A landscape with many valleys, sampled at points; each row gives a point and its height.
From any point a ball rolls to the lowest of the 2 points nearest to it. It stops when none of these is lower. Distance is the straight distance between rows; heights are no part of it.
saru h=547: [ 44  22  -8 -15  -3  -2  15   4  -5 -26 -38 -18 -16   6   3  18 -52  -1
 -11  15   6 -24]
fod h=668: [ -5  22  -3 -10  -1   2 -16 -30 -10 -17 -16 -13 -14   6  22  22   5  11
   6  10  17   1]
daron h=377: [  0 -17 -12  -8   2  -4  21   8 -28 -17 -30 -16 -23 -17  30  12 -21 -25
 -24   1 -10  -5]
faz h=347: [ 10  10  -4  -2  33 -12 -26  -5  -8   6   0 -14  12  -6   7  -9  -9  14
  12  -7  22  15]
Vupi h=310: [ -9  15 -19  16 -20 -16  -9 -11 -28 -15 -18 -20  -4 -14   0  37  -2 -10
 -14   4   1 -10]
Tati h=494: [ 41  17  -1 -17 -21   7  31  20 -13 -21 -43 -25 -23 -13  14  18 -41 -28
  -7  16  -8 -37]
duzal h=703: [  1   3  -1  -2 -11 -19  -9   1  -6  -7   6   9  11   1  14  11  25  27
  -4  21  -8  22]
tel h=579: [ 11  30 -23 -15   7 -35 -12  20  -9 -15  -7  -9  -2  -4   0   6 -16  -5
   3   6   7  -9]
mani h=469: [ 29  21  -8  -3  25  18 -14 -20   8  19   0  -7   6  30  -2 -29 -13   2
   6 -21  36   7]
giz h=184: [  1   3   8  -1   1   9 -26  -8  29  32  18  13  -7  19  11 -49 -17  16
  -1 -11  16   7]
ganuf h=427: [-17 -21  21   7 -15 -40   7   7  -7 -16  -8   6  12 -28   6  32  11 -19
 -20 -20 -23 -26]
Nom h=571: [-20  17  -1   3   1  44 -21 -11  21  41  33  -4  17   1  -6 -49 -19  25
   9 -40  14   8]
gono h=454: [ -8 -22   1  22  16  -5  14 -14  -4   2  10  23  14   6   4  15  15  11
  14  -4   9   6]
Muf h=481: [ 11  27   8 -23 -35   1  31  30 -13 -13 -41   8 -28 -35  -8   1  -8 -42
 -11 -25 -26 -38]
Kanap h=290: [ -2  10   1  10 -12  27  -9 -16  45  29  14  10 -13   9  -8 -57   8  13
   0 -30  23  14]
Gez h=406: [  2 -58  49  10  28  -9  23   9   5 -13  19  11  20  -4 -22  27  12  20
  15  12 -16   9]
nof h=407: [  5  13  -8  -7  23   0 -12   0  -3  10  -5  14 -27  34   9 -26 -27  10
   7  -9   6  11]
rugif h=149: [ -6 -24  -6   3 -11 -30  -7  10 -21 -15   7   4 -22   3  -9  21   4 -22
  -5   8  -4   3]
Gogi h=658: [-18  -2   4  -9  17  11  -8   3  38  19  38  12  24  24 -30 -47  20  16
  13 -18  41   3]
dugo h=203: [-17 -35   4   0  25 -22   8  27  13  -9   5   9  14 -22  -7  15  14   0
   4  13  -7   8]
Kip h=507: [  0  15 -30  15  -8  27 -23 -18   5  22  25  -1 -10  23 -10 -25  -8  19
  16  -7  15  12]
zife h=432: [-11 -12   1  13  26  -5 -28  11  -1  20  18   1  14 -10 -14  -4  -3  17
  19  25   4  23]
Rafin h=567: [ 34  36  -6  -5   8  14  -3  -3   8 -24 -22 -29 -27  24  -4   4 -45  -2
 -12  29  23 -22]
sipe h=291: [ -6 -18  20   8  19  14 -20  -1  19  22  12  15   4  20   3 -32   1  27
  17   0  11  15]
Vofep h=612: [-22 -22  15  12   5  14   2   7  18  39  35   7  49  19 -16 -51  22  22
  14 -15  36  13]
Zate h=234: [-14   2 -11   9 -19  -1 -29  -9  19   5  25   0  15  32  11 -10  -5  29
  -7   6  16   0]
Losif h=489: [ 15  22 -24  -6  -5  -5 -18  -6  16 -14 -12 -23  -8  25   6  -1 -42   1
  -1  15  25 -20]
gud h=301: [-23 -41  27   1 -13 -23  35  36   2 -23  -2  23  26 -48 -34  23  30 -10
   7   4 -32   5]
Fom h=603: [ -5  19 -17 -24  10   5 -14   4 -17  -7  12 -17 -23  25   6  -7  10  -4
   7  16   5  12]
nubi h=395: [-19 -35  19   9  -4 -25  27   6  -7 -17  -1  15  18 -11  -2  40  25   3
  -5  -6 -25 -11]
busud h=479: [  0 -37   9  20  16 -19  33   1  10  -9  21  24  27 -13 -14  21  24  12
  43   2  12   8]
tig h=510: [ 12  36  -5 -13   9  41 -14 -22  10  15 -30  -1  -4  23   2 -37 -22  12
   7 -21  30   4]
fivu h=534: [  2 -18  17  -2  24   2   6  15  22   7  30  24  56  19 -14 -17  24  24
  -1  18   1  39]
Gafu h=744: [ 19   1   8   3   5  -3   0  -6 -22   2 -34   4 -24   1  36  11 -12   3
  -3   1 -15   6]
fad h=360: [ -2  16  -9  -4 -21 -10  12 -12 -18 -23 -42 -19 -19  -7   6  35   9 -26
 -18  -2 -12 -23]
nepes h=242: [  3   8 -16  15 -10 -19  -1  -6 -28 -13  -3  -8 -20  13   8  23 -25 -21
 -10  16   3  -5]
sotop h=428: [ -2 -21  -1 -19 -25 -24  17  13 -20 -17   0  -4 -31 -15  32  19  -7 -32
  -8 -13  -9 -14]
padu h=649: [ 33  18 -24   0   3  -6   8 -21  -2  -8 -25   2   0   0   1  28  -9 -32
 -31  -3 -12   4]
Vuk h=452: [ 30  14 -11 -33  21   7 -13   4  -9   3  -9 -15  -4  17  29   9 -22 -18
  -9   4   0   6]
Muni h=708: [-19  22  -5  -5  24  16 -14 -16  24  13  17   8  10  27 -23 -38  -1  21
  11 -27  30  -1]
taz h=456: [ 23  34 -23  10   5   2  -8  -1  -9  13  12  19 -17  40   1 -23 -24 -10
   2   6   8   1]
rir h=400: [ 17  26   1   9 -49  -1  22   4 -24 -33 -39 -17 -24 -11   6  35  -7 -30
 -12  -1 -15 -45]
fezo h=445: [-14   2 -12  23   2  24 -14 -31  20  22  33   9  14   4  -9 -33  11  18
   6  -1  19  21]
pegil h=455: [-21  23  16   9 -32  44  -8 -11  37  55  21  -8  11 -11 -16 -51  25   9
  -5 -53  11  -3]
Suk h=731: [ 15   8  12  -9  -3 -26  -6   6 -31  -7 -17  -2 -30 -16   8  24   6  -4
 -17   2 -22  -4]
Gof h=404: [ 13  -9 -29   1  20 -11 -12  -7 -15 -21  -6 -11  -7 -11  -2  21   0  14
  -1   4 -17 -10]
zezaf h=638: [  0  17 -10 -29   1  -7   4   2 -16 -24  -6  -7 -15   7  21  21  10 -14
   9   8  -8   5]
figu h=316: [-14 -37  29  15  13   0  37  34  -8 -25  23  23  10 -20 -17  21  42  16
  11  36 -25  11]
kato h=415: [ 29  27 -11 -22  23   1 -10 -11 -13   4  -3 -12  11  16   6   3 -16   3
  -4 -15  21  -8]
simi h=498: [ 11 -21  10  -8  27 -19   8  10  11   2  18  21  29  19 -11 -11   4   9
   4  -1  25  28]
Vike h=375: [-14 -12   5  13 -12  30 -12 -19  43  28  41  12   8   9 -19 -56  25  30
  -5  -8  10  17]
Sus h=278: [ 14 -10   6  -6  21 -24 -11  10   5  -4  -5  -2   5 -14  -8   7   5  -4
  -5  -1   8  17]
Gevup h=717: [ -2 -10   8 -12 -23 -22  -5   3 -17  -8 -10   3   0 -18  13  16  27  -1
 -20  13 -23  20]
nifu h=670: [ 20  34  -8 -29  -2   6   7   3 -31 -13 -12 -31 -35  -2  14  19  -6   1
   3  25  -1  -6]
kuz h=569: [  9  24  -8  -1  19  -5  -9 -26 -12   1 -17 -21 -10  -5   3  38 -32  -3
  -5  -1 -12  -6]
Lisu h=354: [-13   6   9   7  20 -15 -10   5   9  14  11  26 -13  24  14 -13  -9  21
  19   3   8  22]
sepo h=359: [-12 -59  45  18   7 -13  33   1  -2 -16   3  14  23 -22 -13  49  35   8
   8  13 -25   5]
ler h=691: [  4  13 -13  13   4  -5  -3 -16  -6  -7  -5   6 -12  -4  18  19  13  20
  16  11  -2  31]
sivo h=453: [  8   8 -31 -11   2   4 -23  -3  12  12 -10  -2   1  22  14  -4 -10 -12
  23  -3   6  28]
Pameg h=327: [-24  -9  -9  -4   9 -11  29   1 -17 -22 -25   4 -25 -34  14  19  11 -20
 -10  -6 -16  -7]
napub h=495: [-21   5  14  -5 -55 -15  20   2 -12  -1 -21  10 -11 -50 -20  -5  38 -39
 -22 -32 -32 -52]
gef h=333: [  9 -15  -9  -1  10 -24 -13   6  -3 -16 -21 -12  -7 -40 -10  15  19  -4
  -4 -11 -10  -4]
rerod h=570: [ -3 -20  16   3  20  26   0   3  28  15  33   5  63  12 -36 -30  24  18
   9  -1  16  29]
Fope h=425: [ -6 -19   9  25   8 -17  11 -16 -19 -11  -7  15  -2   0  13  39  10  -5
  -1  -8 -10  -2]
vesu h=134: [ 23  28 -21  -2 -16  43 -11 -28  18  23  11 -11 -21  25  14 -43 -29   0
  -6  -7  15  -4]
binik h=442: [ 30  15   7 -12 -45  12  39   8 -19 -20 -51  -8 -31 -24   0  11 -20 -37
 -13   0 -24 -48]
lan h=292: [-34 -17   7  -1   4 -18  33  29 -12 -11 -13  17  -9 -42   3   7  38 -24
 -10   4 -23  -8]
rure h=380: [-13  37   2   0 -43  39 -15 -23  33  31  13 -27  -2  10 -17 -53   6  16
   5 -48  21 -14]
guvi h=358: [-11 -31  34  20  15  11   4  -4  21  25  20  35  27  18 -12 -18  11  32
  30  13  12  20]
lapur h=364: [-21 -46   9  16  23  13  -1   8   6  13  29   0  34  -5 -11  -7   2  13
  24  30   8  33]
norir h=284: [-22 -32  16  14  30   0   6  20  -4  -8  19   8  34 -13 -25  18  13  -5
  18  35 -16  22]
tidi h=505: [-22  13   3  11 -13  32 -10  -5  38  42  36  -9  25 -14 -13 -64  13  32
  10 -39  25  -5]
dofuz h=394: [ 27  16 -21 -22  -4  27 -12 -12  -1  14  -9 -28  -2  13  27  -5 -26  -9
   7  13  10  15]
zumal h=294: [ 32  39 -17 -14  -5  36 -12 -24   6  18   7 -36  -6  22   2 -12 -33 -16
   5  10  14 -14]
Vobop h=397: [ -2  -2   5   3 -39 -18   5   9  -3 -20 -28  -4 -13 -20  11  33  19 -14
  -6 -16 -27 -28]
bem h=363: [-21 -17  10   2  -3  -2 -10   4   7   2  33  -1  31  38   1 -10   8  26
   8   0  30  14]
Dok h=396: [-21 -16   4  17  27 -11 -13   3   2   7  10   6  12  18  18   5  -7   4
 -14  25 -18   7]
Tepe h=320: [-18   2 -20  18   6 -11  -9  -2 -13  10   1   4  -4  18   8   0 -10 -14
 -13  21   2  -8]
vone h=541: [-21   3   5 -22 -59  20  17   0 -10  10 -23   6 -12 -44 -12 -33  15 -43
 -17 -38 -33 -57]
lik h=757: [ 32  11  13   5 -12 -12  -4  -4 -17   7 -37 -19 -24  -1  19  19 -39 -10
 -24  10 -12  -3]
zivi h=274: [ -7 -50  24   9  -8  -7  33  57  -2 -28   9   7  20 -30 -26  23  29   1
  22  30 -34   2]
vusen h=235: [-22 -18  -8  -3 -23 -24  -5  28 -24 -24 -13   8 -20 -25 -17  20   1 -22
 -23  -5 -21  -2]
Lom h=462: [-20 -27  18  -7 -39 -17  19   9   3  -4  -9   5  11 -40  -2  14  37 -29
 -18 -30 -34 -37]
relep h=500: [-12  -2  -8  22  23  -4  -6 -30   9   6  36  14   7   8   0   0   3  24
   6  -2  12   3]
Dobi h=275: [  9  46  -6  -9 -26  51 -23 -26  38  30  18 -20 -13  21  -5 -46  -6  14
  -2 -17  10  -6]
zem h=417: [-28  -4  37   4   6  23   5   2  33  23  33  35  24  29 -16 -35   4  46
  20   5  18  28]
gamo h=618: [ 25  24 -14   3   5   6  10 -24 -14 -15 -26 -21 -16  -7   3  46 -30 -41
 -19   7 -21 -22]
dorop h=374: [ 14  22 -24   1 -25   9 -36  -7  17  -5   9  -7  10  22  12 -18 -30  17
   6   1  23  -2]
Bovu h=542: [ 22  26 -26 -13  -3  -6   3  23 -22  -8 -22  -2 -20 -10  -2  11 -17 -27
  -4   3 -11 -15]
bafep h=457: [-17 -32   8   3  21 -17 -18   4  -8   6   2 -15   1  -2   8  16  12 -17
 -19  11 -26   7]
Tofis h=496: [ 10   2 -23   9  13   8 -23 -13 -10  -7  -5 -11 -14   9  10  11 -32  19
 -11   4   0   4]
Muze h=557: [ -7  18 -24  -7  -5  20 -10 -12 -13   3  24  -8  -3  19  11 -18   4  14
  19  10  28  19]
Fum h=512: [  8  18 -21 -11  -8  -5  28  24 -21 -24 -32  -2 -36 -24  12  19  -6 -38
  -7  -6 -33 -36]
vato h=458: [  5 -39  37   4  26 -24   9  -4   7  -7  15  20  29  17 -21  10  22  17
   8  15  12  21]
kimun h=260: [-25 -31  16   4  22 -21  38  38  -7 -13  -5  23  16 -47  -4  22  19  -8
  -5  15 -23   8]

For each start below, name the point where the ball stops.
Bovu | nepes
Gogi | sepo
vone | nepes
saru | nepes
Gafu | giz
Fom | giz
